Points on a hilly landscape, in no order, each with its height.
From any point a ball takes the steepest step (drop divided by distance) to one of its 2 nearest points. It stops when none of these is lower. Distance is the straight distance between rows; heights are no part of it.
k416: [ 85 136 106  68 106 102 182 120 123 117 112 148 115 118 150 134 127 128
 115 155 132 138 101 154 151  60 127 109 151 108 146 103 147 127 138 181
 120 148 212 146 122 112 136 122 145 150]  h=672
k105: [111 131 147 145 138 114 166 132 102 128  76 146 132 103 128 122 114 133
 105 116 140 147 125 130 110 148 102 146 144 145 138 112 144 146 147 115
  60 141 147  98 144 141 111 153 119 153]  h=552
k855: [131 129 173 157 130  61 136  89 124 170 161 150 154 116 117 121 208 139
 136  97  78 176 152 102  65 124 137 112 105 148 133 136 114 108 138 139
 157 104 137 105 143 145 103 101  77 134]  h=445
k593: [117 158 133 151 148 125 191 115 111 141  90 126  92 107 146  95 109 120
 151 146 132 128 118 170 116 122 123 102 143 176 140 123 112 125 125 131
  86 118 173  69 133  97 150 158 171 159]  h=519
k207: [148 156 132  91 105 124  90 151 114 142 177 117  59  94 126 117 168  95
 146 150 165 127 141 124 180 171 161 140 166 133 143 118 186  75 125  74
 147 156 108  78 149 116  71 144 177  56]  h=190
k809: [138 141 137  93 184 120  75 105 175 112 178 114  62 159  81 169 156 141
 159 124 127 135 237 113 158  63 165 143 145  63 135  92 168 115  98  99
 173 115  75 119  73 139 119 100 106  72]  h=512
k230: [113 180 146  78 110  80 136 158  96 125 135 136 152 175 130 141 116 103
 147 145 113 104 120 105 166 109 114 114 174 111 165  77 186 174  92 176
 108  72 133 138  89 119 102 129 129 131]  h=869
k685: [103 165 109 107 189 125 130 158 121  88  90 127 168 127 121 142 133 185
 132 127 151 118 120 107 135  84 136 106 153 134 123 129 135 112 183 162
  89 195 185  99 109 138 221 115 183 123]  h=218
k421: [141 135 106 162 195 158 133  92 173  78 136 112 149 113  65 182  98 175
 105 136 101 124 120  10  82 122 139 169 105 108 122 147 137 148 161 133
 135 121 140 150 129 137 131 142  48 146]  h=540
k468: [134 134 122 129 110 138 156 143 167 119 197 112 143 123 128 121 133  96
 129 187 156 143 102 106 201 116 123 139 156 191  79  95 180  73 131  87
 165 103 150 124 154 127 110 120 174 105]  h=267
k34: [139 117  80 142  68 137 164 140  88 185 140 125 127 101 190 121 136  86
  99  96 109 118 152 213 117 133  65 115  32 119 133 215 101 141 136 104
 154  88  68 139 169 126 132 160 143 107]  h=602
k922: [148 123 155  81 167 178  72 134 162 101 133 153  47 152 105 137 142 148
 123  82 124  73 191 140 150 150 142 132 179  92 151 137 146  96 121  73
 158 148  77 149 130 120 138 118  85  51]  h=451
k462: [158 104 116 180  72 112  70 138 101 148  79 155 175 143 125 102 106 142
  62 123 112 163 118 113  87 131  52 128  94  81 121 166  75 148 199 134
 185 142 100 145 175 114 132 139 132 182]  h=424
k486: [130 136  98  52  91 163 103 156 131  97 184 105 115  94 125 102 159  93
 156 144 170  90  84 136 190 122 172 137 137 116 153 129 172 123 124 122
 144 151 147  86 148 119  79 164 157  92]  h=271
k100: [138 125 159 154 168  85 131 127 138 160 122 167 148  87 138 119 169 162
 162 127 102 167 153 100  30 118 133 131 106 126 162 160  80 114 171 154
 118 115 131 107 123 142 120 139 134 206]  h=411
k528: [ 94 122 120 118 105 130 128  96  79 156 137 138 213 123 138 151 109  94
 142 159  81 119 118 133  83 132  81 123 118  91 126  68  59 201 144 143
  90 142 157 111 131 120  98 141 188 156]  h=131
k980: [ 90 131 189 144  84 164 113 195 112 167  99 108  91 135 123 150  96 127
  87 139  90 125 125 131 118 143  89  92 125 126  97 110 125 105  96 121
 124 142  79 175 113  96 136 145 111 139]  h=211
k630: [119 109 112 129 154 118 137 110 180 125 118 149 104 142 169 120 140 155
 131 109 129  91  86 172 124 152 151 131 127 160 118 163 134  62 157 126
 124 179 141 108 126 181 121 110 166 109]  h=593
k787: [187 104 162 106  73 115  94 161 133 106  96 155 151 151 132 107 126 104
  42  56 103 137 138 172 148 106  92 108  99 110 130 179 121  71 151 115
 199 165  68 186 142 188 118 118 110 106]  h=384
k944: [138 132 152 144 120 148  86 170  62 146 131 154 172 119  99 108 111 159
 102 153  64 159 191 114  52 123  92 117 107 121 167 162 104 185 153 123
 138 171 111 131 146 141 117 143 109 196]  h=774
k466: [161  90 112 111 119 139  78  80 166 138 151 147  50 129 129 117 151 118
  91  91 131 174 200 132 140 124 130 136 136  92 120 143 171  63 119  98
 159 169 111 152 163 162 114  80 139  80]  h=269
k852: [132  88 113 124  94 123 196 125 118 120 145 151 136  84 150 138 149 124
 161 125 172 169  76 101 162 149 165 175 152 127 100  87 147  92 108 155
 146 111 116  99 145 142 108 129 128  97]  h=747
k448: [ 97 168 146  95 151 113  88 121 123 124  87 107 106 147 144  97 132 127
 159 124  71  62  96 170 120  99 103  61 116 119 152 147 138 152  98 157
 108 126 194 125 129 112 143 110 149 133]  h=700
k39: [138 105 138 143 124 108 128 135 125 148 117 167 130 116 110 136 190 131
  82 112 154 163 113  55 149 122 116 121 135 122 122 145 139 119 137 138
 138 110 150 134 154 108 117 123  68 156]  h=470
k675: [128 120 107 127  96 118 174 116 138 174 142 144 164 109 174 164 139  85
  58  90 117  73 166 218 137 121  85 121  77 102 131 192 128 126 131 113
 126 127  97 164 129 147 148 101 126 132]  h=633
k518: [174 135 111 168 146 149 160  99 142 137 143 120  88 139 101 167 105 115
 126 142 124 130 128 132 145 128 189 126 134 162 125 118 131 102  44  88
 119  84 124 148 149  98  92 128 129 108]  h=395
k605: [133  96 111 184 111 129 110 147 123 129 111 159 160 135 123  97 109 162
  96 127 100 166 178 122 101 117  95 149 105 152 123 222 124 132 133  92
 161 163 139 114 140 145 123 130  93 206]  h=790
k552: [111 182 131  95 119 105 110 124 144 128 140 152 166 158 104 161 168 122
  76  82 108 111 144 116 134  59 145  97 117  83 121 117 175 166 126 146
  77  65 130 157  93 103  95  93 100 131]  h=849
k360: [ 99 116 131 104 121 151 180 102 180 131 123 164 125 107 134 147 156 167
 112  70 120 102 129 149 133 110 155 141 172  72 121 113 140 104 106 165
 125 111 112 166  83 165 119 100  71 138]  h=392
k859: [ 91 155 107 146 148 140 185 160  77 148  96 134 138  94 112  99  91 156
 171 132 146 112 111 196 116 112  62  72  78 123 162 144  63 157 108 144
  76 141 159  48 132 116 161 143 170 152]  h=555
k792: [ 96 184 120 158 118 123 167 143  83 147 154 115 151 138 156 107  80 121
 198 123 111  67 143 157  99 107 108 110 114 151 161 103  98 192  81 155
  54  83 129 112  72 132 136 144 146 168]  h=219
k911: [130 136 114 138 123 127 134 103 148 116 127 146 142 140 150 147 118 127
  77  82 107  97 177 152 136  84 164 125 105 125 126 151 154 168  57 139
 132 148 124 157 117 143 131 105 122 170]  h=661
k321: [ 97 136 150 107 166 111 122 160 104  85  93 116 179 123  85 150 130 142
 106 144 156 129 100  92 131 126 100 108 119 139 134  83  81 148 190 164
  95 172 175  92 130 120 151 132 159 115]  h=152
k340: [111 132 128 108 123 179 156 147  72 132 133 123  80 136 118  81 161 135
 190 125 137 111 102 177 124 129 159 117 125 156 128 143  91 133 116 138
 113 125 164  75 134 114 132 134 141 142]  h=473
k46: [130  96 171 119 137  95  49 107 143 107 121 121 110 142  99 145 152 152
 147 140 122 159  94  78  93 150 129 178 119 148 138 110 123 143 161 140
 143  95 144 126 158 103 110 136 106 160]  h=502
k878: [ 98 145 109 125 131 114 168 116 150 131 107 126 121 139 147  89 135 135
 127 109 132  79  58 185 117 127 157 108 106 118 118 102 140 106 127 133
  76 122 128 109 142 135  86 145 175 100]  h=623
k452: [105 114 127 163 120  79  84 139 130 115 120 171 138 147 158  97 134 151
 107 123 105 185 159 115  77 154 133 164 127 179 119 172 131 107 191 129
 175 135 146 117 150 128 127 117 130 145]  h=805
k488: [105 123 125 108 129 177 101 123 144  75 118 107 173 147 131  84 102 132
 166 145 130 116  91 123  99 124 141 109 127 134 109 103 114 227 119 112
  92 124 133 117 119 119 115 173 150 144]  h=739
k838: [109 123 144 124  95 150 101 141  93 124 157 121 160 150 120  96 143 169
 139 158 119 171 123 107  72 151 117 132 136 135 135 122 120 218 171  99
 120 146 114 125 138 121 128 139 120 171]  h=757
k15: [162 109  83 153 149 120  81 120 147 103 143 145 120 166 161 191 144 139
  96 107 165 143 126  31 161 123 209 151 148 126 144 175 122 116 175 164
 148 137 104 145 123 119 194 128 105  99]  h=484
k49: [109 145 101 129 166 160  97 149 144  88  58  93 111 135 143  83  93 141
 171 141 119  93  86 143  90 128 141  66 109 130 128 159 116 178 106 133
 108 158 168 109 142 118 155 137 181 148]  h=720
k446: [120 152 127 135 187  80  88 120 134 100  92 143  90 146 130 135 139 140
  97 131 142 176 164  91  83  87 154 123 132 159 139 184 146 119 165 112
 129 157 155 118 114 144 119 146 137 149]  h=818
k194: [ 96 164 185 128 104 121 110 167  86 131 134 105  95 171 137 136  68  83
 123 181  94  90 155 145 119 119  69  94 133 155 134  98 122 132  79 127
  92  90 138 180 105  85 125 151 136 126]  h=289
k123: [108 113 107 142 167  81 103 168 123 150  63 179 182 131 162 100 111 160
 115 149 114 107 106 107  64 161 113 129 134 129 180 143  83 124 191 177
 152 174 155 108 154 140 163 129 179 175]  h=340
k810: [138 112 118 127 121 125 141  97 151 147 119 125 140 103 177 131 125 105
 123 111 123  98 166 187 118 171 170 122  98 118 142 180 126 167  57 130
 188 150  75 157 102 152 152 116 124 168]  h=632
k619: [148 104 127 188  86 147 139 123 108 148 143 132 145 157 121  93 121 129
  84  71 117 132 124 161 150 138  91 122  55 135 103 177  90 118  91  90
 150 128  55 130 152 154 120 132  68 140]  h=536
k845: [134 127 131 120 105 112 145 136 118 129 141 156 199 116 118 168 168 162
 153 169  88 135  90  11 126 123 147 125 180  98 122  57 141 129 157 203
 124  77 162 142 152 111 127 139 138 173]  h=262
k643: [162 107  81 118 148 139 116  87 174  92 125 151 117 179 144 152 121 140
  78  91 121 121 152 123 135 100 189 146 145 100 120 164 155 159 101  89
 159 181  82 140 106 168 111 122 109 106]  h=684
k648: [120 133 144 116  84 119 145 117  87 120 129 154 201 105  97 140 119 102
 140 184 105 132 101  81 119 133 114 125 168 113 125  43 110 186 116 160
 108 104 170  98 148 110  92 167 149 148]  h=207
k11: [202  79 128 141 103  85  71 127 131 103  63 159 183 142 134 109 120 121
  67  84 116 158 106 109 114 131  96 128 100 117 100 197  93  99 155 133
 214 150  95 176 157 163 150 124 104 150]  h=423
k45: [125 122 112 136 184 192 150 137 137  88  99 104  75 119 107 125 112 154
 173 122 159 107 116 154 141 158 167 169 151 137  90 152 100  65 126  93
 106 129 128  99  85 138 149 129 132  99]  h=518
k447: [132  98 133 140 169 113 155 140 143 142  76 159 176  87  93 169  87 165
  67 105 145 118 163 123  83 131  65 118  73 102 143 168  84 152 155 136
  76 149  85 131 135 157 142 138  82 189]  h=610
k625: [139  72 113  65 129 182 105 131 152  86 162 151  82 139 130 137 137 121
 146 123 167  78 117 148 153 182 154 166 181  75 122 161 135  98 161  72
 196 142 101 131 130 116 124 121  91  40]  h=404
k756: [129 112  55 127  91 157 179 145 132  98 151 125 167 137 138 129 108 117
 108 137 193 125  49 141 176 136 201 133 144 112  87 125 113 160 163 150
 112 111 107 122 127 105 145 151 155 106]  h=711
k615: [119 103 143 124  75 190 133 143 138 137 208  88  90 114 115 104 142  93
 136 162 125 134 155 142 174 158 132 106 122 136  91 145 160 115 104 101
 170 125 109 152 129 110  91 108  97 111]  h=156
k449: [140 177  95 116 155 127 158 137  89 164 150 123  83 119 107 112 125 114
 149 138 128 112 131 154 135  99 200 108 146 165 169 100 102  90  66 111
 121  92 157 135 104 124  83 146 155  84]  h=345
k953: [127 141 138  62 175 108 126 123 139 101  84 150 104 136 125 136 144 178
 138  76 161  98  93 152 146 117 133 153 153 101 141 140 151 106 135  94
  89 155 102 132 104 149 164 131  90  65]  h=198
k282: [ 93 192  98 144 178 121 163 137 130 135  66 104 106 130 112 120  68 124
 149 126 140 102  82 154 106 116 110  83  96 106 141 109 128 132  98 107
  32  82 136 109 120 116  89 136 162  91]  h=646
k221: [150 152 180 177 146  79 156  89 139 157 124  93 179  91 105 162 137 154
 121 124  80 136 170  95 102 134 129 124 111 162 147 126 149 152  77 131
 116 144 113 136 108 160 170 119  84 149]  h=511
k975: [142 131 111 160 133 108  87 125 117 129 112 156 127 150 160 187 109 122
  77 152 155 152 140  95 149 132 157 147 160 152 140 152 120 140 169 168
 132 134 178 152 153  89 189 122 138 143]  h=515
k361: [122 110 191 154  96 131  76 113 143 155 126 102 112 138 125 117 173 134
 127 123  83 153 111 137  92 154 106 148  92 157  91 120 101 122 139 155
 168  86 141 147 183  85 128 104  98 168]  h=532
k112: [ 95  90 131 166 125 159 123 152 112 141 116  99 130 115 132 100 102 133
 215 169 113 141 125 130 100 171 121 187 159 140  94 130  78 114 148 116
 111 115 152 111 106 131 117 156 139 156]  h=432
k786: [127 186 142 165 165 144 132 108 139 131 143  98  60 135 166 120 109 145
 104 102 159  90 204 173 140 174 121 156 151 122 137 147 112 123 107 113
 110 130  31 145  70 163 166  77 124 102]  h=693
k517: [108 146 133 129 158  70 140 137 134 130 119 165 176 116 135 128 134 166
 132 166 102 138 115  94  56  80 136 114 144 126 184 110  81 134 184 203
 124 140 179 112 113 131 140 161 165 181]  h=379
k525: [131 113 141  82 136 129 170 111 130 118 137 109  74 105 138 112 162 111
 186 127 161 142  91 160 153 141 177 143 150 135 162  83 155  78 109 162
 152 136 154 100 157 121 133 106 153  69]  h=764
k483: [ 98 139 138 149 114 128 126 134  99 160  98 100 196 113 120 140  84  95
 135 160  77 120 161 148 102 156  79 116 132 111 143 102 108 198 120  90
  68 153 116 138  97 117 132 153 150 131]  h=10
k74: [ 84 175 141 133 136  95 148 136 102 137 122 128 188 142 156 136  92 125
 135 131 109  93 165 132 128 103  99 104 124 116 134  92 129 179 103 140
  51 151 129 136  61 169 135 130 134 153]  h=128
k707: [159 160 139  58 158 148 100 133 159 120 164 146  78 152  90 170 162 152
 126  94 119  90 199 102 162  90 192 134 160  94 205  95 174  93 102 104
 133 150  89 138 107 134 114 130 118  83]  h=486
k354: [159 140  98 161 115 131 153 118 145 162 164 122 110 123 182 126 102 128
  75  74 153  73 195 210 161 156 109 154 107 124 136 184 125 105 118 101
 149 133  22 172  96 156 161  91 150 117]  h=664
k388: [179  87  96 178 124 129 144  90 143 128 111 147 125 152 192 110 123  98
 105  80 123 104  88 109 128 159 155 115 143 118 103 175 131 133  98 104
 160 174  76 129 135 177 116 131 118  97]  h=707
k542: [119  83 149 164 129 168 106 115 166 147 118  99 128 119 109 112 101 116
 226 159  97 173 139  92 119 182 130 180 177 115 104  89 151 127 133 120
 127  87 131  98 115 115  98 115 106 134]  h=386
k307: [104 179 146 105 145  96 124 156 109 145  74 122 111 133 161 103 100 100
 116 129 143  74 155 182 144 135 106  64 100 134 188 138 124 169  69 160
 114 164 142 119 125 125 152 112 167 130]  h=678
k87: [129 103 137 118 119 126 101 156 144 136 129 124 119 125 141 127 158 107
  78  96 122 187 180 151 143 108 125 114 123 122 119 159 145  77 130 122
 194 188  92 187 124 167 128 101 122 127]  h=334
k637: [147 116 190 106 127 127  99 137 116  90 147  95 148 114 130  95  65 152
 175 188 136 134 129 135  70 114  43 111 131 205 141 105  94 143 178 142
  90 136 167 126 103 127 160 148 107 168]  h=635
k438: [128 167 160 108 142  97 106 117 151 129 103 114  81 167 145 124 108 135
 134 143 112 163 173 147  99 113 115 117 162 172 128 141 186 148 128 103
  85 120 130 132  99 126 132 120 138 150]  h=829
k680: [139 130 137 117 130 108 119  60 135 108 165  84 136  96 155 130 135  94
 168 128 112 121 160 164 144 110 180 134 138 153  96 120 146 125  81 118
 134 157 127 120  76 165 129 137 164 104]  h=570
k73: [129  85 143 121 143 126 133 169 130 129  88 159 167 158 147 132 138 121
  80  86 150 123  90 138 119 168 112 109 130 123 104 119  77 103 176 143
 145 147 115 164 159 150 167 126 140  96]  h=193
k225: [100 139 171  71 143  84  85 151 105 124 153 120  65 145 118 112 158 112
 144 158 125 161 123 142 154 101 119 107 143 151 154 119 140 110 132 152
 169 139 162 136 102 120  97 133 102 125]  h=631
k967: [136 110  99 143 108 168 131 101 105 117 132 123 155 110 145 124 166 106
 131 101 141 114  52 131 126 136 186 177  91 132  94  83  81 127 132 157
 145  76 132 113 184 122 119 149 173 143]  h=220
k757: [ 78 162 146 120 138 131 155 157  87 128 124  89 112 135 100  80 108 154
 160 130 185 130 101 174 127 105  82  60  99 140 151 108 109 187 108 135
  54 124 126  89 100 126 144 132 119 129]  h=585
k226: [135 114 139  93 146  92  96 126 172 109 172 109  89 148 112 157 115 136
 167 187 145 123 115  94 180  98 118 171 146 155  97  97 177  90 109  89
 190 114 143 112 159 117  70 153 144 119]  h=317
k908: [122 193  85  95 190 167 177 146 159 138 102  84  82 111  85 113  87 153
 167 155 176 122  83 127 156  94 134  96 165 110 125  80 149 123  92  90
  61  96 106 138  93 130 117 131 158  82]  h=663
k458: [156 100 151 102 175 119 126 157 163 115 115 158 121 148 110 167 163 159
  91 112 161 111  96 102 146 146 140 124 174 136 118 117 130  92 180 102
 133 138 107 178 138 128 164 115 117  87]  h=107
k35: [159 121  92 104 133 181 151 144  83 138 129 144  80 117 130 100 153 108
 160 109 151  78  62 174 122 171 158  99 113 103 161 151  84 109 126  96
 104 118 137 124 145 105 121 143 135  67]  h=414
k686: [157 150 136 121  97 116  82 119 105 153 221 127  47  96 112 120 128  60
 140 122 137 125 188 128 166 212 145 141 121 124 194  93 180  48  87 107
 152 135 102 128 132 134  77 116 152  46]  h=87
k539: [161 124 107 131 127 132 170  75 159 158 148  87 116  94 164 143 121  81
 143 114 130 151 166 188 131 131 189 152  98 136 128 135 120 126  69 111
 159 126  79 172 100 149 128  97 160  95]  h=601
k496: [128 149 159 150 113 120 128 141 125 134 146  98 183 123  99 138 119 107
 114 189 113 149 119 114 159 139  97 110 150 172 105  86 148 133 110  78
 140 108 140 141 140  86 116 154 135 128]  h=203
k690: [152 124 105 113 107 108 152  91 160 109 136 171 110 145 115 164 156 162
 133 117 110 127 116  30 134 106 159 141 141 102 104 129 204 129  89  97
 159 108 119 111 161 118 103 121  66  97]  h=742
k864: [111 166 141  97 158 129 129 130 154 111  97 123 141 146  80 161 125 130
 113 116 116 141 173 120 101  87 116  88 128 131 121 131 158 186 168 112
  54  81 149 141 109 101 118 121 109 154]  h=840
k918: [102 145 158  97 141 149 114 150  76 101 110  93 132  91 108  64  97 160
 181 151 134 148 137 156  90 118  60 109 121 148 151 139 117 183 137 133
  73 155 166  93 103 149 157 151 108 180]  h=611
k588: [147  82 119 156  73 153 171  98  88 176 175 124 138 105 148  85 162  96
 117  90 138 164 130 171 105 144  96 141  40 153 114 184  82 120 130 104
 170 105  74 132 176 125 140 131  85  99]  h=571
k128: [144 129 127 130 170 124  64 137 180  97 126  97 148 146  90 193 145 171
 130 153 108 113 103  26  97 101 143 147 113 116 115 118 135 150 154 136
 128  84 139 151 154  92 108 157  92 165]  h=524
k642: [106 196 115 127 188 151 135 131 135 118 100  85  69 127 129  96  91 149
 134 122 163  97 120 182 160 131 116 113 141 108 149 129 141 127  85 109
  75 160  84 137  79 144 175 108 142  91]  h=685
k833: [116 164 103 128 130 143 149 119 132  82 126  97 122 102 155  94 124 141
 169 147 159  93  78 125 175  65 149  91 163 142 130  75 154  92 131 173
 103 157 196  94 134 111 176 143 209  88]  h=215
k841: [156 150 126 171 209  91 153 125 154 104 111 143 149 120  89 202 140 158
 124 125  85 136 120  58  44 126 156 147 116 127 141 158 112 102 142 127
 106 125 155 145 107 134 129 148 111 145]  h=556
k413: [127  95 103 116 110 153 133 120 164 133 126 174 149 110 156 142 186 150
 111  87 137 128  80  76 141 122 150 164 143  69  88 112 141 124 154 163
 156  92 129 154 139 145 136 115  75 151]  h=437
k99: [137 106  88 168 103 167 178 131 131 121 152 122 165 114 109 125 108 141
 143 162 166 146  67  76 154 172 158 170 169 116  89 117 125 162 115 107
 129 110  87 112 126 118 117 140 114 138]  h=730
k626: [142  79 140 152 118  76 156 135 117 153  79 174 165 119 113 183  90 122
  65 144 146 136 164 138 104 121  41 115  98  94 145 159  69 145 153 128
 115 163 147 122 171 110 126 128 137 173]  h=600
k946: [127  99 123 125 158 136 114 116 154  95 155 116  62 148 114 130 127 156
 167 109 145 112 138 180 138 175 169 165 118 143  89 149 129  32 171 128
 132 152 146  92 117 142 141  76 155  57]  h=558
k984: [185 100  95 162 125 105  71 120 171 112 103 129 137 154 139 150 130 130
  94  98 148 179 140  68 121 134 154 152 114 129  96 206 107  98 161 144
 222 174 103 164 127 132 190  91  92 111]  h=455
k870: [127  91  98 182  96 120 170 127 137 165 135 169 188 111 143 169 103 126
  95 161 122 129 158 155 112 131  76 139  99 152 140 142  73 170 168 153
 141 116 163  99 188  67 164 132 167 158]  h=577
k232: [117 154 160 107 129  78  94 124 105 137 130 120  61 143 155 127 130  90
 101 123 142 107 157 163 175  97 140 120 123 140 190 114 137 130  88 189
 135 151 149 148  99 126 127 118 143 145]  h=654
k704: [144 113 164 161 131 130 140 116 137 136 142 112 182  94  86 136 144 171
 167 163  86 161 119  29  88 113 114 144 159 128 130  97 136 118 139 167
 112  93 144 130 120 147 111 117  84 183]  h=304
k430: [155  93 161 158 109 123 144 117 123 156 135 148  98 138 105 100 150 124
 101  83 163 159 158 104 156 133 110 119  98 152 113 155 132  99  93 110
 141 145 101 125 165 148 130  85  51 135]  h=501
k389: [112 188 133 144  93 123 135 125 144 146 153 117 129 165 148 130 126 114
 112 105 119  88 166 123 172  92 120 115 147 135 126 100 209 149 110 145
  79  66 107 154  77 115 112  89 112 136]  h=858
k444: [117 100 132 121  95 195 162 163 117 141 119 145 113 121 138 114 137  90
 136 129 125 162 127 181 131 171 134 134 139 130  99 145 115 132 132  92
 143 114 109 172 147  96 143 121 108 120]  h=263
k913: [158 104 164 126 133 130  98 104 132 132 146  98 134 117  76 125  97 127
 201 183  84 153 155  48 117 143 112 133 169 115 133 112 192 145  90 139
 126  90 122  93 102 158  69 118  56 144]  h=344
k82: [ 99 166 195  82 142 118 110 173  84 114 134 109 128 151  97  95 158 137
 115 132 145 143 145 157 148 109  99  74 113 177 152  90 112 142 119 144
 107 143 126 124 114 124 135 135 108 145]  h=609
k824: [128 151  84 128 148 144 149 126 166  90 118 125 128 146 173 116 120 173
 121 123 175  98  87 138 167 114 176  98 164 121 127 119 145  97 165 173
 110 198 150 116 128 137 211 102 211  84]  h=291
k579: [ 98  79 146 114 116 176 168 130 183 153 129 134 135 120 129 125 142 144
 130 107 149 155 155 149 145 164 123 141 163 109 123 121 116 147  96 119
 156 131 102 173 113 144 142  95  55 146]  h=338
k210: [128  99 102 177  89 139 132 133 146 163 131 128 161 136 173 152 136 118
  95 139 130 145 135 123 135 126 123 146  99 156 117 157 124 143 169 177
 162 106 183 157 177  94 199  97 122 178]  h=547
k916: [118 136 110  92 117 121  60 140 104  88 124 103 119 127 129 123 165  94
 114 140 146  99  95 138 179  87 132 156 141 131 118 115 168 137 154 100
 142 130 172  86 145  84  98 193 153 112]  h=331
k92: [ 93 145  90 150 183 173 117 180 104 122 106  87 116 125 121 112 116 132
 198 164 154 120  74 111 159 144 139 158 161 145 101 116 107  82 136 106
 108 111 159 107 103 108 147 160 159 111]  h=479
k968: [154 101 109 187 124 148 149  64 157 108 108 158 130 150 127 115 132 152
 116 102 116 132 113  31 104 137 167 142 115 117  91 153 143 144  90 113
 139 156 115 103 151 149 126 106  66 133]  h=728
k62: [111 128 130  25  97  84 136  99 117 105 169 120  93 126 136 141 143 111
 184 148 127 137  99 142 157  60 140 136 152 123 143 113 191 108 100 171
 140 112 170 151  78 128 110 130 124 116]  h=652
k33: [ 95 104  95  99  89 138 187 146 103 113 133 145 161 112 142 166 125  89
  92 170 179 131  69 147 175 129 124 128 122 103 124  93 111 130 166 174
 127 115 177 139 151 100 126 124 164 123]  h=691
k628: [116 174 119 137 108 119 206 143  97 181 164 112 125 127 140 112 115 102
 165 148 135 125 137 159 153  85 126  86 144 180 161  84 117 121  79 147
  88  67 129 127  76 127  94 167 150 130]  h=292
k326: [101 154 142  92 133  74  84 101 100 101 115 140 139 117 101 126 104  97
 124 147 120 140  93 133 159  98 105 183 155 129 144  75 174 159 112 101
 126  96 164 100 128  92 111 205 127 113]  h=377
k61: [146 126 128 135 105 137  67  95 166 143 220 115  38 120  95 114 144 102
 115  94 146 137 206 116 207 158 132 164 110  87 158 102 200  68  94 126
 142 147  84 137 121 156  85  71 133  79]  h=184
k63: [121 116 104 168  96 148 130 106 108 152 133 138 165 110 118 108 111 130
 123 127 162 155  88 155 107 110 113 174  80 116 116  73  48 156 158 151
 109  80 145  97 175  91 128 152 188 193]  h=302
k867: [135  93 142 164 148 166 156 156 132 134 100 126 125 110 110 112  80 179
 100 108 141 153 137 110 100 180  82 151 129 144 128 152 113 141 172 109
  98 145  79 121 149 174 151 133  67 175]  h=584
k387: [124 119 153 103 140  92  98  79 125 106 206 100 112 133 111 160 148 107
 163 115 129 146 190 137 163  80 170 137 133 102  92 108 169 129  99 130
 130 153 120  91  48 169  90 106 109  82]  h=539
k146: [140 128 113 140 136 125 103  87 135 127 154 104  63 158 114 148  99  83
 172 163 110 162 144 120 147 111 142 154 133 141  90 106 160  90  62  58
 172  96 136 137 153 104  79 128 162  94]  h=361
k930: [154  80 111  88  88 192 136 154  99 115 153 142  53 122 151 115 143  82
 144 128 148 123 109 142 134 208 168 128 139 112 123 173 128  96 142  89
 170 126 114 155 156 103 113 118 132  51]  h=346
k943: [135  91 102 135  76 168 128 108 134 113 193  93 100 132  99 111 150  85
 114 157 145 170 154 120 174 149 148 117  67  90  78 165 174  96 126 109
 198 156 154 114 138 133  81  64  97  66]  h=241
k365: [139  76  92 165  73 160  96 137 118 157 108 121 177 147 145 111  97 136
 110 111 141 149  86 152 106 167  89 168  86 106  91 128  62 146 187 144
 142 121  93 148 173 131 141 139 165 198]  h=372
k358: [159 153 133 168 186  64 130 100 141 129  99 147 188  97 122 176 148 129
  79 102  89 101 160 104  75 113 137 109  93 136 116 150 102 133 115 115
 129 150 131 130 134 160 125 138 122 153]  h=537
k386: [138 115 162 180 104  97 164  94 128 189 147 119 161 122 143 134 157 142
 125 128  71 133 139 129 101 162  96 115 107 173 134 130 105 148 118 104
 135 134 110 111 148 127 135 137  87 129]  h=480
k296: [134 107 103 102 134 121 111 179 112 117  50 171 199 130 184  93 136 119
 128  92 117 110  96 168 100 181 101 118 107 114 119 155  74 109 197 141
 187 151 117 129 151 163 177 126 172 146]  h=273
k291: [118 156 103 108 110 156 147 135 112 106 102 111 148  94 138 102 156 103
 164 114 139 129  77 150 149  95 168 123 133 144 109  59 114 129 145 190
 112  71 177  91 158  93 134 142 192 108]  h=116
k512: [ 93 119 161 125  89 136 108 178 116 155 113 116 149 142  96 156 119 123
 104 183  98 131  99 133 109 175  69 109 120 106  80  96  98 125 156  99
 118 105 123 168 155  70 101 137 134 128]  h=122
k132: [141 171 152 124 116 100 126 118  61 137 150 140 144 160 111 150 116 110
 142 149  60 109 145  73 107 124  89 115 163 154 162 121 163 169  98 138
  95  69 150 104  82 124  90 142  93 162]  h=878

Where does a ball stop that starts at each point below?
k878: k483
k626: k686
k786: k444
k841: k458

Call two points neighbours if one is among the 2 nearest of the other. Go from one point of each pair to the other, from neighbour to neighbour, staying as low as possible. Name the highest point that can't be avoided.
k444, k321: k462
k458, k512: k642
k615, k512: k326
k444, k483: k518
k615, k686: k466
k321, k291: k824
